A landscape with many valleys, sampled at points; each row gives a point and its height.
A ball rolls from a point to the lowest of its 4 nearest points, and stops where none of them is lower. Distance is the straight distance between rows; heights are no part of it.
q_958 height 588: [162 134 103 145 147 115 138 148 130 102 124 115 137 134 171 143 107 133]
q_409 height 346: [189 133 108 130 142 104 171 163 104 100 133  93 173 129 217 152 120 130]
q_304 height 249: [143 116 119 177 161 120 118 133 122 104 141 113 110 115 153 129 108 117]
q_855 height 377: [ 78 113 174 155 122 111  64  81  95 175 173 143 100 109  91 111 178  63]
q_890 height 547: [160 127 105 153 150 112 138 146 127 101 132 113 135 132 179 144 103 130]
q_675 height 93: [ 91 111 149 130 111 136  80 112 133 137 154 130  94 112  87 100 163 102]
q_574 height 548: [119 164 102  79 107 145 155 124 159 140  83 172 155 146 104 152 100 185]
q_322 height 455: [118 118 124 140 133 144 113 134 143 115 129 127 101 127 108 113 123 128]
q_867 height 237: [ 85 107 169 147 129 118  73  92 104 161 168 134  93 101  94 107 171  79]
q_998 height 635: [127 128 113 132 123 146 119 139 154 114 117 132 114 139 112 120 115 140]
q_929 height 188: [ 96  97 154 147 132 136  88 117 124 132 157 127  93 110 102 108 149 106]
q_412 height 451: [148 128 106 157 145 125 123 143 138 105 128 121 116 130 146 131 112 132]
q_122 height 594: [ 69 141 166 141 102 101  43  72 102 191 179 154 101 115  75 110 177  59]
q_239 height 227: [ 79 124 150 119  96 130  61 105 136 155 160 135 105 115  70  92 179  93]
q_408 height 557: [141 160  98  97 115 134 158 131 154 134  89 147 158 155 122 153 103 169]
q_497 height 108: [121 110 132 156 147 137 105 133 136 112 139 128  99 121 121 111 118 123]
q_298 height 165: [ 81 105 162 136 117 129  77 100 121 153 165 132 103 107  86 101 168  91]
q_880 height 466: [164 164 117  81 121 123 193 148 123 131 109 121 201 148 180 167 119 169]
q_886 height 428: [ 70 129 155 128  99 116  44  84 117 178 171 143 105 116  73 100 184  75]
q_513 height 610: [144 152  94 111 126 132 150 141 154 115  95 141 148 148 133 144 108 160]
q_922 height 230: [121  90 165 200 179 122 121 105  86 133 147 124  86 105 136 122 127  93]
q_308 height 300: [110  91 156 177 164 125 110 116 102 123 150 123  89 102 124 113 129 105]
q_554 height 596: [189 125 117 157 159  90 158 149  98 100 147  90 157 117 222 150 107 115]
q_494 height 493: [ 80 139 126  53  67 160 114 109 171 152  89 163 120 142  32 105 133 156]
q_416 height 474: [175 155 104 110 124 120 173 154 129 117 110 115 179 145 179 155 121 154]
q_153 height 512: [103 113 129 133 123 150 102 129 146 119 131 131  95 123  89 103 138 122]
q_473 height 528: [141 168 106  76 118 131 174 127 148 139  93 156 184 152 142 165 104 185]
q_84 height 731: [151 149  97 127 130 128 146 144 147 113 103 130 152 147 146 144 109 152]
q_390 height 361: [178 113 112 173 161  96 142 143 100  98 146 100 137 116 205 147  99 117]
q_818 height 429: [ 80 134 132  63  67 152 102 115 167 149 101 152 115 139  33  98 150 136]
q_356 height 131: [186 150 127  92 132 134 220 177 101 118 120  89 199 138 207 163 126 145]
q_264 height 173: [147 101 138 202 182 101 131 117  93 120 145 111 102 106 169 129  97 109]
q_763 height 488: [148 167 107  73 121 123 189 138 137 139  95 145 194 150 159 166 110 182]
q_60 height 495: [173 126 111 161 155 103 141 145 118 102 137 104 137 126 192 143 101 127]
q_715 height 546: [ 86 144 122  61  79 164 126 116 173 139  82 172 121 140  46 121 116 166]
q_3 height 276: [ 86 123 140 102  92 146  86 120 152 137 138 132 101 125  62  92 160 118]
q_18 height 712: [117 143 105 108 112 149 140 130 160 130  91 149 124 150  93 132 112 160]
q_448 height 103: [188 143 110 112 137 119 191 172 107 104 131  97 179 138 212 161 122 134]
q_596 height 104: [160 117 121 181 169 103 132 131 105 104 145 109 118 114 184 137  96 117]
q_558 height 408: [103 120 126 115 104 153 108 129 155 124 121 136 102 133  81  97 140 128]
q_508 height 671: [136 146 101 117 129 140 137 141 156 115 105 139 132 143 117 135 113 152]
q_773 height 189: [182 102 129 198 190  87 148 120  73 112 145  95 123 110 214 145 101 104]
q_431 height 380: [ 79 131 135  77  67 148  81 114 158 154 119 142 109 138  43  87 170 123]
q_101 height 287: [106  85 181 176 160 122  96 101  93 142 154 127  87  99 113 118 151  85]
q_233 height 564: [ 97 146 115  74  89 160 142 121 173 141  78 174 133 144  64 129 102 174]
q_57 height 253: [111  87 170 190 172 120 109 105  84 140 155 122  83 104 120 115 140  90]
q_648 height 392: [163 168 118  70 118 129 207 149 124 140 106 132 207 145 177 165 120 177]
q_717 height 494: [110 131 116 115 111 150 118 135 156 118 115 137 105 141  93 116 123 144]
q_220 height 64: [168 103 128 195 182  88 140 123  89 108 142 102 116 110 192 136  96 111]
q_424 height 257: [ 96  96 158 160 144 132  99 113 110 127 154 127  90 105 104 112 146 100]
q_151 height 236: [173 151 137  72 126 137 236 168 107 139 113 101 210 141 197 160 126 164]
q_82 height 215: [ 86  99 168 145 128 129  81 102 110 141 164 129  91 105  96 110 164  85]
q_804 height 286: [181 151 107 112 130 117 177 163 116 112 117 101 182 142 197 157 121 144]
q_736 height 136: [ 97 123 125 108  95 155 106 127 161 129 110 137 102 146  67 103 143 135]
q_146 height 533: [180 138 101 138 143 110 152 150 117 101 129 105 155 134 189 145 114 132]
q_127 height 505: [ 94 136 125  85  87 162 120 125 167 134  96 153 113 141  49 105 132 146]

Where does a ball stop that starts at each point below?
q_84 | q_448
q_308 | q_220
q_101 | q_220
q_57 | q_220
q_513 | q_448
q_574 | q_448
q_304 | q_220
q_146 | q_448
q_18 | q_736
q_494 | q_736
q_82 | q_675
q_122 | q_675
q_855 | q_675
q_424 | q_675
